A landscape with many peaks, sampled at points; each row gives a point and its height.
A climber steps from a point to whichever of its 2 nearest points has the largest rise for the distance, and stops where none of them is higher. Distance is the straight distance between rows; heights are no part of it.
Moro (h 62.5): [158  87  40 175 137 151 119 175 143 124 117 123 125 130 160 151 102 136
 127 107 153 134 134 164 135  87 139 143 122 131]
Feput (h 34.4): [151  81 107 193 113  87 170 193 149 114 144 127 121 104 163 103 144 131
 116 114  79 140 177 178 155 120 138 109 119 128]
nedo (h 29.4): [158 113 177 174 126  95 153 194 152 146 144 139 161 128 165  69 103 101
 118 112 123 163 204 160 137 130 142 118 126 163]
Lof (h 56.6): [139 103  21 176 136 133  94 153 104  76 100 113 173 146 133 128 113 120
  88 121 135 116 138 134 116 111 110 152 135 125]
dagu (h 29.3): [109 162 158  55 139 142 124  98 117 195 170 105 140 132 100 119 125 123
 124 159  93  91 149  96  74 103  61 102 116 105]
vozod (h 34.6): [109 121  56 180 100 126  89 137 104  37 116 109 146 109 130 131 164 124
 112 133 128 109  98 122 131 164 141 140 126  67]
Ruto (h 43.8): [102 121  52 143 139 129 118 127  55  71  97 117 138 140 149  85 114 110
  77 120 131 147 128 101 141 121 156 139 175 129]
duvu (h 34.8): [114 111 113 145 143 132  95 165 144 162 155 105 129 131 107 200  92 114
 151 156 108  92 109 114 139  81 105  84  98 104]
Sazir (h 33.6): [116 115 105 127 138 131 104 149 167 187 163 109 120 146 123 170  88 118
 151 152  87  78 123  95 118 108  91  69  94 120]
fad (h 50.0): [140 154 204 126 115 120 132 108 129 150 145 150  87 108  94 154 180 142
 149 155 128 123 104 143 112 188 104 152 119 103]
tagup (h 20.7): [124 100 113 165 150 138 111  64  76  75 105 126  96  89 175  97 145 137
 129 113 151 146  92 103 162 155 227 122 171 112]
Vusom (h 32.1): [ 98 129 223 129 103  79 165 181 107 130 153 122 131 108  77 119 147 100
 175 145 131 125 121 141 163 112 106 110 120 132]
Dopa (h 48.1): [ 88 118  33 142 123 112 117 151  84  94 122 103 136 109 130  93 113 101
  90 135 120 148 151 119 129 110 120 139 158 110]
puf (h 31.2): [162  96 109 147 142 161 125  87 115  75 100 118 118 147 195 132 144 143
 119  66 180 137 100 100 175 153 213 133 147 137]
Ruko (h 1.8): [148 135  73 145 130 155 115 138 126 102  79 125 199 166 118 184 114 115
  85 106 165 127 104 121 114 112 113 152 118 138]
pama (h 30.7): [128 159 222  93 118 125 143 111 115 162 128 163  97 121 106 108 129 118
 155 143 155 166 118 148 112 157 106 176 139 146]
Leda (h 50.6): [101 155 179  77 136  83 149 135 181 187 161 137 119 112 108  87 130 119
 156 172 150 102 171 131  86 120  93 134 112 176]
desuv (h 2.6): [136 133 215 155 114  93 140 133 110 149 167 164 143 134  93 149 156 140
 123 171  88  94 146 155 119 155 128 112 106 135]
zup (h 36.4): [113 116  73 166 104 146 104 150  97  58 103 113 144 142 134 144 155 117
 112 110 153 133  97 102 158 143 149 141 129  89]
Sabig (h 47.9): [127 146 159 134 100 132 101 114 140 123 149 128 127 116  82 193 165 146
 146 141 122 105  74 109 139 149 106 123 119  60]
kibud (h 53.9): [103 124 184 121 106 105 133 119 135 163 196 156 104 164 100 151 157 140
 143 161  57  61 103 112 117 139 119  69  96 123]
duk (h 49.8): [196 111 162 159  90 132 112 111 148 142 112 148 125 135 128 199 155 159
 129 117 138 111  95 149 108 148 159 161 100 110]
kabi (h 17.2): [106  87 127 140 146  90 150 146 142 138 138 125  72 111 155  59  83 111
 124 108 131 177 162 146 165  83 174 130 168 158]
tib (h 3.2): [136 123 189  69 131 171 114 103 116 124 122 155 131 151  95 171 105 148
 120 178 130 121 146 171  78  67 136 152  81 159]
pini (h 5.3): [100 107 134 140 145 140 179 202 112 134 130 120 119 162 126 184 114 109
 127 112 161 146  95 136 179  81 150 118  95 167]
dera (h 31.7): [ 93 167 146  53 145 154 166 166 118 139 106  93 172 121 107  89  91  78
 121  91 162 179 130 114 146  55 107 120 144 148]
komot (h 41.9): [102 117  31 146 105 110 129 145 159 139 139  94  95  67 156 100 139 131
 126 153 117 120 169 134 117 120 122 117 124 125]
zalo (h 37.9): [173 138 143 125 128 126 119 103 163 199 156 144  96 142 127 157 153 169
 132 159 100  83 132 132  96 158 114 117 110 131]
Linon (h 39.8): [120 171  96  82 148 112 130 140 155 139 106 111 184 114  80 111  94 107
 114 124 126 135 159 131 103  95  53 141 156 124]
Tifil (h 9.4): [ 96 117 172  89 142  80 138 161 146 180 178  98 139 125  93 136  98 105
 176 179 117  75 149 111  96  87 106  92  95 152]
Nidod (h 29.7): [184 123 134 168 114 107 143 117 185 141 143 145 118 133 142 137 206 201
 149 118  71  80 121 140 126 181 121  86 109 117]
Zope (h 47.2): [115 161 148  71 141 112 133 153 170 176 145 113 134  99 104 112  96 104
 144 163 155 128 164 127  94  97  80 136 111 138]
noto (h 36.0): [121 101  76 154 110 124 127 167 121 103 126 118  88 116 135 123 123 125
 130 118 145 155 127 136 174 118 157 136 138 110]
sutu (h 29.1): [161 157 194 112 119 140 134  99 145 153 105 164  97 141 132 104 106 126
 151 109 156 191 108 141 128 162 144 169 146 151]
Nuli (h 35.0): [167 123  82 144 121 157 110 107 121  77  78 126 172 163 161 133 124 119
  93  70 183 141 107  94 130 159 166 154 133 132]
mil (h 10.5): [ 78 124 136 104 117  90 147 165 165 137 157  92  90  75 104 105 145 117
 162 155 137 115 156 111 142 122  76 104 114 122]
Tozur (h 61.3): [152  91  20 184 122 149  91 161 121  95 119 111 146 127 162 143 119 133
 118 122 144 122 132 141 120 112 133 145 127 106]
volos (h 8.9): [ 91  88 173  84 131  98 127 138 116 180 180 120 131 159 106 148  84 107
 167 180  78  62 147 111  74  88 132  82  86 154]
vur (h 36.8): [165 153 148 117 119 112 134 143 183 173 129 148 110 123 135 106 102 131
 145 130 144 151 148 164 111 141 122 166 123 151]
garet (h 37.2): [102 155  71 102 178 119 122  88 109  77  89 127 155 138 135  49  88 103
  85  95 125 165 147 116 142  93 148 129 202 152]
tup (h 21.6): [117 111 113 156 148 144 103  66  64  47  82 126 124 103 168  88 143 113
 115 103 158 144  95  86 147 178 202 124 160  95]
gen (h 57.5): [118 102 224  95 127 121 119  84  79 139 181 152 102 159  92 141 154 142
 140 177  97  75 163 157 104 119 116 133 105 126]
deko (h 2.8): [139 122 226 138  99 113 152 137  94 139 111 171 151 156 111 143 125 121
 111 151 132 160 137 171 135 125 160 146 107 176]
Firu (h 30.8): [172 125 133 158 107 111 129 121 177 135 140 137 102 116 130 147 183 179
 158 120 111 101 119 152 137 190 117 128 111 105]
doki (h 28.7): [ 98 165 140  64 162 166 159 133 134 123 115 115 151 133 133  89  89  89
 124  90 163 183 123 105 167  65 140 115 161 162]
toz (h 27.8): [151 142 219 118 114 140 148  90 121 135  98 160 110 153 129 131 119 121
 137 110 161 187  84 120 158 155 158 154 139 156]
Vuvav (h 2.3): [142 144 101 119 128 175 131 138 128 132  92 126 181 148 114 196 105 117
  99 124 165 149 101 126 123  93 124 146 109 135]
tevap (h 7.2): [ 96 124 144 123 121 140 132 103 102  91 116 124  80  81 124  86 122 105
 157 103 151 185 113  98 169 167 129 127 179 102]
pivo (h 32.3): [152  84  42 159 135 169 122 140 101  90 114 128 120 143 191 117 120 132
  98  92 155 136 116 128 143 103 192 145 149 132]
siku (h 35.2): [119 155 158  82 145 138 129  89 134 211 174 139  75 168 122 117 175 141
 128 171 109  89 141 100  78 139 106  88 113 143]
gabom (h 33.2): [125 111  46 179 100 127  89 135 143  59 147 108 125  99 138 148 163 146
 134 139 111  96 107 143 134 158 144 124 114  67]
vore (h 2.2): [145 123 225 159 105 114 131 133  97 144 140 173 168 143 112 141 140 135
 108 165 109 120 169 180 107 148 150 141  98 153]
dem (h 40.5): [183 143  75 132 117 144  95 105 147 111  81 133 167 129 152 112 119 141
 116  87 156 134 140 134  93 185 121 179 138  98]
zul (h 55.0): [214  90 120 172 127 115 118 155 170 167 142 142 137 134 145 185 116 153
 147 127 103 103 129 167 117 109 121 119 100 139]
niri (h 2.7): [114 143 185  54 137 163 127 135 120 130 124 150 143 132  92 144  88 115
 147 175 134 133 150 173  73  48 135 145  90 162]
vin (h 39.1): [160 147  91 116 120 143 111 145 170 149 121 128 129 117 125 132  97 132
 130 123 150 146 140 147 119 136 111 153 124 122]
zoze (h 47.8): [125 167 154 104 144 101 145 120 197 193 144 133  92 126 129  85 160 158
 147 154 144 106 171 127  84 142  94 114 119 182]
Dilop (h 17.0): [189  95 149 170 108 106 153 117 154 105 108 153 104 108 167  99 157 151
 153  80 106 157 126 157 143 209 150 150 138 107]
sezu (h 46.8): [171 132 167 140  90 137 126 105 132 131  92 150 114 130 121 175 155 139
 129  98 169 145  88 128 120 177 160 173 116  99]
tused (h 36.5): [150 164 155 108 150 137 129  76 150 196 163 140  74 149 126 138 191 160
 130 164 119  93 128 122  81 175 108 111 122 118]
toma (h 32.4): [128 131  92 106 138 147 110 126 170 212 159 126 126 162 128 151  83 120
 125 150  83  81 138  83  79 113  86  74 102 127]
Lop (h 8.5): [132 115  81 142 115 140 104  93 107  87 101 130 109  98 159  77 121 121
 136 111 143 159 125 112 133 195 162 150 155  87]
Robu (h 31.8): [167 107 151 186 123  94 158 205 158 135 153 130 159 113 169  98 139 122
 119 125  98 138 203 163 137 136 130 106 103 145]
lasod (h 3.5): [130 129 195 101 107 138 160 143 107 139 111 155 137 157 119 158 110 114
 130 142 151 165 109 159 141  97 150 143  98 187]
Zife (h 39.3): [157 144 124 117 126 140 101 111 152 182 148 126 125 136 112 182 117 149
 125 156 122 101 128 119 100 135 101 125 107 105]
bebev (h 30.3): [117 153 215 116 139  90 146  99 127 181 159 168 126 139 117 102 149 134
 127 169 119 107 182 173  74 150 118 149 121 174]
fafeg (h 14.3): [ 95 147 106 128 114 129 125 111 158  91 144 118  91  79 103 126 185 155
 161 138 118 111 116 109 129 201  88 117 128  75]
limuf (h 40.4): [ 97 129 152 104 113 148  90 132 107 161 159 103 150 135 105 174 118 109
 142 141  67  82  84  86 130  94  77  81 111  68]
mabid (h 8.4): [114 109 171  89 134 141 109 126 115 174 167 123 125 149 104 165  83 119
 143 178  88  92 136 121  81  78 113  99  83 123]
lage (h 39.6): [ 77 106  53 165 141 157 122 193  91  79 119 100 143 150 133 175 136 119
 104 109 145 119  99 109 175  79 121 131 118 113]
sedu (h 29.9): [129 169 194  85 138 120 129  93 140 189 159 158  94 131 115 116 144 138
 130 172 139 116 155 162  65 140 107 156 119 156]
zevu (h 52.4): [206  95 139 174 105 118 103 130 160 159 134 143 139 141 134 212 137 156
 139 126 109  90  97 152 124 124 140 132  97 113]
Pob (h 30.6): [126 166 122  99 132 146 116  94 146 124  95 136 127 116 121  73  92 117
 130  95 150 187 141 114 122 175 101 166 166 110]
mukim (h 31.0): [124 155 112  75 147 143 113 105 144 199 156 122 145 154 109 143  97 126
 106 152  84  89 147  88  70 115  67  96 114 112]
riva (h 7.0): [121 118 156 105 117 170  97 105  84 144 119 111 169 142 103 212 117 130
 115 150 104 105 102 109 114  69  95 117  94  98]
rugi (h 27.7): [123 132  83 115 193 150 150  91  95  53 125 112 174 176 180 117 123 122
  50  84 152 111 113  83 166 138 158 144 162 172]
valal (h 40.8): [ 92 132 106 140 112 115 103 143 172 113 185 103 112 117 103 161 143 138
 159 146  89  84  95 105 164 131  92  70 113  81]
farar (h 24.2): [117 147  97 150 190 139  97  48  64  72  92 111 145 109 194  79 132 149
  82 121 149 146 113  93 134 127 204 135 173 151]
vibo (h 21.5): [132 161 132  90 107 131 151  86  80 106  71 123 199 155 100 140 145 113
 107  81 156 134  86 109 128 140  87 167 147 139]
San (h 9.9): [ 92 134 177 108 130  75 152 162 163 162 176 102 118 107  94 117 147 119
 169 168 118  80 153 105 128 120  89  85 103 147]
Bab (h 38.9): [112 124  82 160 112 137 116 138  78  41  92 101 179 159 119 159 169 108
 102  94 152 114  84  84 163 139 119 144 130 108]
fal (h 34.3): [143  82  79 155 132 136 141 158 116 117 123 128  85 135 162 118 110 136
 111  95 145 160 121 141 174 101 188 139 154 144]
bezo (h 37.7): [113  98  95 174 109 103 133 186 143  98 145 115  94 119 113 151 138 131
 135 126 121 135 119 158 181 108 136 120 120 105]
Disar (h 5.9): [100 126 134 117 119 153 158 182  94 125 128 105 137 141 121 179 142 108
 138 113 164 152  86 116 189  89 126 123 105 130]
Pugog (h 47.7): [ 89 133 194  53 142  94 140 112 132 189 178 140 123 132 106 107 120 123
 154 188 123  74 174 138  60 103 113 124 103 170]
rizo (h 39.4): [ 97 120 108 160 110  95 120 158 171  94 173 107 101 101  97 147 147 144
 153 142  96 106 110 145 173 127 109  85 107  97]
ruzer (h 52.1): [111 121  29 157 131 107  95 150 110  86 118  94 155 119 120 123 119 115
 100 141 117 114 156 122 126 127  87 133 140 108]
Foluk (h 30.5): [149  97  65 155 158 161 113 104  71  93 112 125 119 126 214  98 121 150
 100 101 146 131 112 108 134 103 226 138 173 137]
kupe (h 9.3): [125 120  55 147 128 127 110  99  85 113 117 120 109  92 187  69 107 115
 116 123 128 159 130 116 123 143 183 139 181 107]
Kis (h 57.2): [ 81 108 198 112 115 105 146 104 103 158 199 161 108 186 104 121 168 124
 141 166  46  59 137 123 102 141 129  77  95 130]
sonik (h 33.0): [123 175 200  69 113 160 138 104  98 156 113 136 127 116  95 114 134 113
 139 134 155 172 113 128 101 138  85 174 142 106]
pemu (h 45.6): [102 104  46 144 157 127 146 146  59  42 100 116 160 195 150 118 130 109
  60 104 132 103  95  99 143 108 118 147 141 172]
Zugo (h 11.2): [169 127  58 113 131 146 110 104 165 119 109 139 130 102 186  62  88 129
 130  93 133 170 152 151 108 137 154 163 162 122]
sef (h 28.9): [138 150 164 108 136 154 113  90 154 139 105 149 102 122 134  82  94 124
 153  90 161 191 121 116 141 167 134 161 166 122]
dofop (h 4.5): [143 109 172 141 138 111 134 168 122 157 135 139 138 146 103 185  92 120
 142 169 129 121 136 163 116  79 140 116  86 167]
Dud (h 27.5): [ 93  96  61 169 128 129 134 156  58 107 141 138  76 109 170 107 133 134
 100 117 121 129  96 111 156  93 220 125 171 120]
pilen (h 4.0): [139 125 161 131 113 123 152 159 122 136 115 138 109 147 119 143 111 115
 135 118 157 174 114 143 179 117 151 136 126 154]
fanol (h 21.0): [135 158 111 108 163 169 149 178 174 152 100 152 151 135 109 144  71  83
 127 134 155 163 131 158 104  55 147 134 118 155]
piv (h 18.1): [173  71 110 180 100  99 155 117 118  77 115 144 101 103 177  98 156 147
 143  88 101 151 106 159 158 168 187 136 153  97]
Zemi (h 58.0): [184  93 100 168 132 119 131 176 158 151 124 133 126 135 141 170 104 143
 142 126 142 130 130 171 140 101 132 136 111 138]
Libu (h 49.0): [127 174 110  98 138 127 129 114 196 180 130 119  90 106 137  98 153 166
 140 145 141 120 174 116  88 158  83 121 124 150]
mupep (h 45.5): [130 131  77 146 133 124  71 113 137 140 136 112 172 153 112 177 110 125
 112 129  84  70 116  90 124 143  63 100 133  86]
Lere (h 17.7): [132 127  96 138 113 114 103  98  91  51  75 123 166 138 116 108 144 121
 112  96 159 130 114  95 127 194 116 160 149  93]
kunu (h 37.6): [ 90  97  90 170 134 131 123 208 126 102 136 107 109 128 114 180 135 126
 133 129 131 123 107 138 179  71 132 118 114 109]
vikuf (h 6.3): [139 127 141 120 109 159  89  80 107 129 100 123 168 150 102 215 130 140
  84 137 121 109 100 105  93 104 104 145 105  95]
Tivuz (h 14.8): [117 135  84 133 176 149 103  79 113 110 109 126 108 105 184  69  94 144
 111 102 146 177 138 120 148  91 198 134 189 149]
dipev (h 25.8): [119 124 186 116 139  65 153 180 165 167 145 144 158 134 111  94  84  90
 143 154 146 132 176 167 100 102 134 141 107 189]
kopud (h 31.3): [137 150 175  68 146 142 114  89 150 177 160 164 102 145 114 133 115 145
 119 187 116 101 163 172  54 106 133 150 106 149]
Niduf (h 16.0): [100 112 113 130 163 118 125 104 132 125 127 121  75 101 161  71  84 134
 115 106 143 185 145 125 165  75 189 126 183 153]
katad (h 29.5): [120 119  92 127 171 170 132  93 100  72 123 111 132 149 185 130 128 136
  79  89 175 130 112  82 180 136 189 134 154 156]
kepoz (h 36.7): [146  82  72 167 106  87 162 168 143 131 143 123  91  94 177  96 135 133
 131 119  97 140 159 173 143 114 148 129 134 135]
nisaf (h 40.6): [ 98 131  52 120 176 138 122 110  74  85 101 119 150 144 156  73  94 118
  64 108 132 152 138 107 140  91 170 132 192 154]
gefom (h 26.6): [159 101 126 179 124 100 117 157 173 164 173 130 125 148 126 173 123 148
 149 147  59  70 119 140 144 124 120  68  92 130]
pem (h 27.6): [157 104 129 165 125 103 139 154 178 179 162 137 129 156 142 136 149 167
 141 136  53  66 147 120 124 134 116  42  92 158]
Nos (h 2.1): [118 180 172  50 134 168 131 135 147 143 100 154 156 123  94 127  88  94
 129 157 133 153 144 158  78  57 129 151 115 144]
Tok (h 12.5): [153 154  73 110 156 165 104 104 163 106  90 141 148 134 163  68  75 114
 112  88 145 177 147 133 132 113 167 148 177 137]
Viv (h 41.8): [156 146  85 133 127 143  89 129 143 142 114 123 164 129 106 177 105 141
 111 136 140 118 139 122 113 135  88 140 127 100]
geki (h 42.8): [106 132 115 131 110 137  84 123 149 149 162 115 144 140 111 178 126 124
 132 135  71  73  84  83 143 133  85  82 118  66]
miv (h 47.1): [145 149 192 136 131 121 138 109 145 146 124 152  76 107 113 125 179 144
 154 123 140 143 103 138 113 223 111 166 135 105]
nomil (h 6.0): [117 105 152 165 110  95 163 118 152 109 131 138  68  82 142  67 150 125
 150 112  95 169 140 150 149 199 133 116 148 130]
rel (h 5.2): [100 125 151 107 131 157 185 152  95 113 136 105 120 151 142 162 142 104
 122  95 161 149  73  97 217 112 146 120 123 146]
vozu (h 18.9): [143  78 101 186 117  98 152 129  92  91 132 144  91 105 173  99 152 145
 129 100  95 148  97 149 169 136 220 121 170 104]
saz (h 44.6): [149 142 163 133 124 123 139 107 165 151 119 149  72 108 143  87 153 145
 161 105 132 155 131 145 115 217 108 163 133 128]
melar (h 32.8): [163 166 147  84 138 150 114 116 177 187 138 156 132 131 109 146  91 132
 124 171 126 119 147 168  63 104 122 151 112 145]
Loz (h 34.0): [104 129 206 140 110  87 141 173 111 127 159 123 133 122  71 161 144 118
 171 159 108 104 102 147 158 101 114  94  99 123]
bufet (h 4.1): [119  97 192 127 139 128 147 149  95 132 122 143 152 162 103 188  92 123
 138 174 127 126 142 179 103  60 159 116  70 189]
pur (h 7.9): [ 91 122 100 126 119 132 120  92 102  96 114 120  87  72 139  68 123 104
 141 122 131 174 128 106 138 186 137 142 173  89]
gafib (h 33.5): [122 160  95  96 148 127 123  89 114  88  74 133 164 138 115  61  88 111
 111  90 147 176 140 113 137 142 114 156 190 127]
vodu (h 3.9): [125 131 176 176 112  78 158 176 165 120 159 135 132 106 112 103 160 131
 130 144  94 117 166 152 149 170 111  87 106 140]
gufod (h 26.0): [131 156 180  85 105 171 150  97 106 128  94 134 134 140 126 149 128 116
 127 104 173 180  83  94 149 146 135 155 138 133]
Muku (h 4.6): [113 112 151 128 127 139 153 136 111 105 120 120  94 138 134 130 128 121
 134  96 164 175 101 107 206 127 161 125 150 143]
Tezi (h 36.2): [ 95 110 132 152 139 108 120 204 131 130 149  96 123 130  97 193 115 116
 156 147 131 112 109 137 169  70 115  94  97 119]
femiv (h 42.1): [ 88 112  51 148 148 157 138 174  79  68 106 109 166 170 140 149 130 111
  77  93 150 123 111  98 166  96 118 140 134 143]
Rikor (h 6.6): [107 118 159 134 118 109 146 127 143 113 131 133  64  96 123  83 127 108
 159 116 134 171 127 125 170 174 123 133 155 120]
siguz (h 32.2): [121 142 193 128 140  98 147  85 118 190 172 168 114 163 123 103 189 155
 119 167 103  74 176 147  80 162 125  99 121 173]
Gak (h 23.9): [128 169 158  80 124 160 141  74  94 115  75 132 178 143 116 119 128 114
 112  75 165 175  93  86 138 161 114 158 163 126]
Ked (h 3.7): [122  80 204 102 132 142 113 112  85 118 136 151 132 171  95 178 101 147
 135 179 108  98 154 165 100  75 143 124  78 161]
Domi (h 34.7): [177 159 160 106 135 114 134 130 195 194 142 168 127 125 134 115 110 133
 140 150 127 122 164 191  74 120 128 153 113 172]
sama (h 4.9): [127 102 138 151 157 131 162 197 124 151 123 126 136 162 119 193  90 110
 134 136 152 142 112 160 136  63 148 116  83 179]
zemok (h 26.2): [118 173 107  76 167 175 161 134 148 122  98 139 170 153 127 118  88  85
  99  95 155 180 117 114 156  78 143 124 150 163]
pige (h 12.4): [ 99 155 115 109 115 122 119 133 107 108 121  90 149  89  90 122 148 119
 145 120 128 124 138 108 142 147  49 131 147  76]
Vub (h 15.1): [120 134 116 139 108 138 113 113 140  85 119 126 108  93 108 132 170 140
 153 114 146 125 107 112 129 216 112 151 130  61]
sen (h 53.5): [136 132 211  99 114 132 120  95 100 149 155 148  96 136  92 162 159 145
 136 181 116 107 120 142  98 139 114 149 109 110]
veri (h 18.6): [136 106 124 128 147 107 150 182 179 143 131 137 103 129 145  80  74 108
 133 101 143 170 162 163 142  80 156 138 141 170]
Vumub (h 25.7): [105 151  85 124 215 147 125  65  85  56 115 109 160 136 190  95 124 153
  51 112 142 117 124 100 146 113 179 141 175 184]
rufo (h 13.5): [ 96 162 123 112 122 132 116 119 141 123 157 104 119  86  89 129 170 138
 158 144 107  97 123  87 136 162  55  99 134  76]
zede (h 44.1): [104 137  40 129 121 126 110 123 169 140 129  92 111  88 133 114 136 149
 123 152 115 106 179 108 113 141  87 100 125 125]
bem (h 37.5): [181 141 106 127 112 158 107 105 140 116  71 142 161 143 147 139 120 130
 108  83 178 154 106 115 109 167 158 173 135 115]
satek (h 15.9): [200  97 166 188 107 109 155 153 139 116 121 151 137 126 167 105 143 142
 135  89 104 171 143 160 160 167 150 137 142 120]
Tuzaz (h 13.6): [142 139  95 115 151 165 113  97 131 101  96 126 131 135 166  91  93 126
 110  87 168 179 122 115 156 123 175 136 173 139]
mino (h 35.7): [ 94 117 211 108 110 100 126 148  98 150 182 110 132 128  76 158 132 116
 177 165  84  71 102 126 136  85 113  76  94 114]
sugul (h 6.5): [103 135 179 106 102 156 159 159  81 133 128  98 150 132 105 191 147 111
 149 135 148 142  76 125 167  75 121 126  85 131]
zav (h 43.7): [174 136  52 138 121 141  93 105 159 122 106 115 143 105 161 119 142 165
 125 120 129 105 159 130  90 185  99 153 127  99]
Boz (h 22.8): [120 130 114 137 170 135  97  43  77  57  80 120 145 116 163  65 117 126
 102 101 155 160 120  90 144 163 173 130 174 126]
baf (h 61.2): [101  86 195  89 130 122 124  85  90 145 198 155  92 197 110 130 144 136
 136 171  65  59 157 143  96 125 124 111  97 130]
viru (h 23.1): [127 180 115  87 154 196 167 140 157 133  80 163 183 149 108 147  85  75
 100 124 134 166 124 147 110  64 147 136 126 161]
punir (h 48.8): [119 124  43 157 134  99  78 131 124  94 116  98 174 144 103 148 117 129
 113 136 104  79 140 111 127 135  62 124 140 105]
nezu (h 43.3): [114 176 125  72 143 116 126 132 149 163 134 101 164  98  91 111 109 116
 120 136 130 119 166 107  94 114  40 128 137 113]
Kavun (h 42.2): [126 111  72 143 129 108 130 128  73  35  77 111 177 184 120 121 148 111
  94 100 146 116  94  97 142 139 108 150 139 153]
bepog (h 3.1): [111 145 198 161 122  79 146 153 147 154 178 149 153 129  95 123 163 135
 132 165  93  84 170 134 125 161 119  77 106 145]
petev (h 33.8): [118 143 171 123 138 102 146 109 141 205 160 160  94 175 113 106 197 155
 140 156  96  74 156 108  89 150 124  58 117 166]
losa (h 7.7): [119 128 180  83 120 161 106 122  88 151 138 110 146 130  95 185 103 126
 139 169 118 108 119 128 104  66  99 115  90 119]
gug (h 46.4): [137 148  69 127 119 131 120 112 175 149 126 110 101  92 145 109 158 168
 138 131 129 115 169 126 107 175  90 124 125 122]
sug (h 2.9): [145 137 147 104 117 168 136 139 131 146 104 143 143 146 112 183  97 119
 113 146 158 158 110 151 113  81 140 146  92 156]
mem (h 11.3): [ 83 137 115 112 105 121 138 147 129 105 140  98  96  71 103 100 141 109
 156 133 143 143 141 111 151 141  78 129 137  88]
Giso (h 31.9): [157 112  91 172  99 121 104 132 171 108 140 122 109 108 125 162 162 163
 154 124 118  99 108 141 146 173 130 131 112  86]
papup (h 50.9): [115 139 190 124 113 119 123 106 135 140 185 141 100 135  81 170 172 145
 150 157  84  83  72 113 127 148 104  95 113  82]
tid (h 27.4): [142 114 176 160 143  78 154 196 158 159 143 147 172 135 137  91  87 100
 125 133 137 143 188 176 114 117 149 130 112 187]
Zak (h 35.9): [131 164 185  81 115 158 117  97  84 151 118 121 146 116  84 163 144 137
 118 150 135 132 116 120  98 118  83 157 123  83]
Faf (h 39.5): [124 125  93 133 106 110 143 113 170 141 126 124  70  83 167  63 126 128
 151 120 124 165 168 148 120 163 126 143 140 143]
fel (h 5.1): [131 113 149 182 106  93 179 135 162 125 126 138 106  84 172  52 175 141
 136 112  79 160 177 153 129 186 118 107 131 151]
fipor (h 19.9): [120  91 119 173 139 116 135  88  86  97 122 129  76  95 166  99 138 146
 132 105 126 157  97 128 185 132 221 119 178 127]
lik (h 39.7): [116 158 169 110  97 159 128 107  71 128  98 103 179 113  82 167 162 130
 123 117 138 132  90 107 132 120  75 143 125  88]
zuv (h 37.3): [111 144 119 104 118 117 136 130 183 146 129 122  81  92 147  57  95 113
 141 119 143 178 171 130 124 139 112 154 145 144]
Lifu (h 1.2): [153 121  75 173 123 123  86 118 119  88  79 116 206 173 114 193 132 123
  92 107 148  89 104 109 108 129 103 146 122 130]
Nulam (h 19.7): [136 123 101 124 157 140 152 191 170 148 115 140 126 142 131 124  72 102
 131 110 164 165 140 163 128  65 154 133 121 164]
Zato (h 39.0): [111  96  45 149 111  94 155 158 135 146 143 110  76  75 179  89 122 115
 125 132 114 144 153 150 119 103 163 137 144 132]
pugar (h 28.6): [153 125 137 159 118 107 139 130 184 165 164 149 113 158 128 122 186 185
 144 125  60  77 124 117 128 162 121  50 100 139]
big (h 38.0): [ 94 133 169 104 117 124 115 156 120 156 174  84 136 107  88 157 120 109
 177 150  89  84  98  97 142  82  85  73 100  84]
rigu (h 43.9): [120 154 154 127  99 137  98  99  93 111 116 111 178 121  82 183 172 135
 128 119 123  99  80  95 126 146  77 134 131  56]
rek (h 29.0): [110  90  79 152 164 152 137 129  77 110 132 133  87 120 196 122 127 171
  92 106 138 119 110 111 164  84 229 127 173 153]
Guses (h 35.8): [113 166 116  75 138 135 144 153 122 133  96 108 191 122  93 119  96  92
 120 106 148 154 136 129 125  68  70 135 140 131]
Tegug (h 7.1): [114 116 200  98 109 149 131 141  77 139 130 114 139 128  91 189 135 126
 151 166 135 119 100 143 131  66 119 118  82 137]
Vivi (h 4.4): [135 126 144 175 103  93 164 152 177 122 141 136 112  97 140  91 183 161
 139 128  83 127 167 155 134 183 110  89 113 137]
Foto (h 32.9): [170 102  82 152 134 158 110  92  97  58  84 124 147 158 196 106 138 125
  94  74 176 130 107  86 134 156 207 140 138 122]
gati (h 16.3): [140 138 126 140 110 142 100  99 116  88  83 133 140 118 123 129 152 128
 125  91 174 141 104  97 121 216 131 171 136  65]
gorom (h 42.0): [132 130 107 126 119 135 130 103 159 132 107 135  75  77 162  75 139 142
 162 109 135 157 144 134 119 213 117 153 144 117]
zumar (h 10.3): [155 114  45 132 123 128 123  95 121 124 128 128 108  84 214  60 102 125
 143 111 118 164 146 145 105 137 177 154 164 119]
rasad (h 19.5): [130 152 112 111 111 104 120 102  92  92  74 120 181 141  85 127 139 127
 124  95 147 127 113 109 121 166  67 168 152 107]

Where does a climber stop that starts at each point below?
tib -> losa
bepog -> Leda
San -> sutu
Dilop -> Libu
katad -> Libu
kabi -> Leda

Call two points neighbours if one is among the 2 nearest of the other. Go from one point of each pair to the other, from neighbour to neighbour, staying as high as possible. Name the lowest point that can't be avoided.
baf / Viv -> vur
bezo / pemu -> kunu
Libu / Leda -> zoze
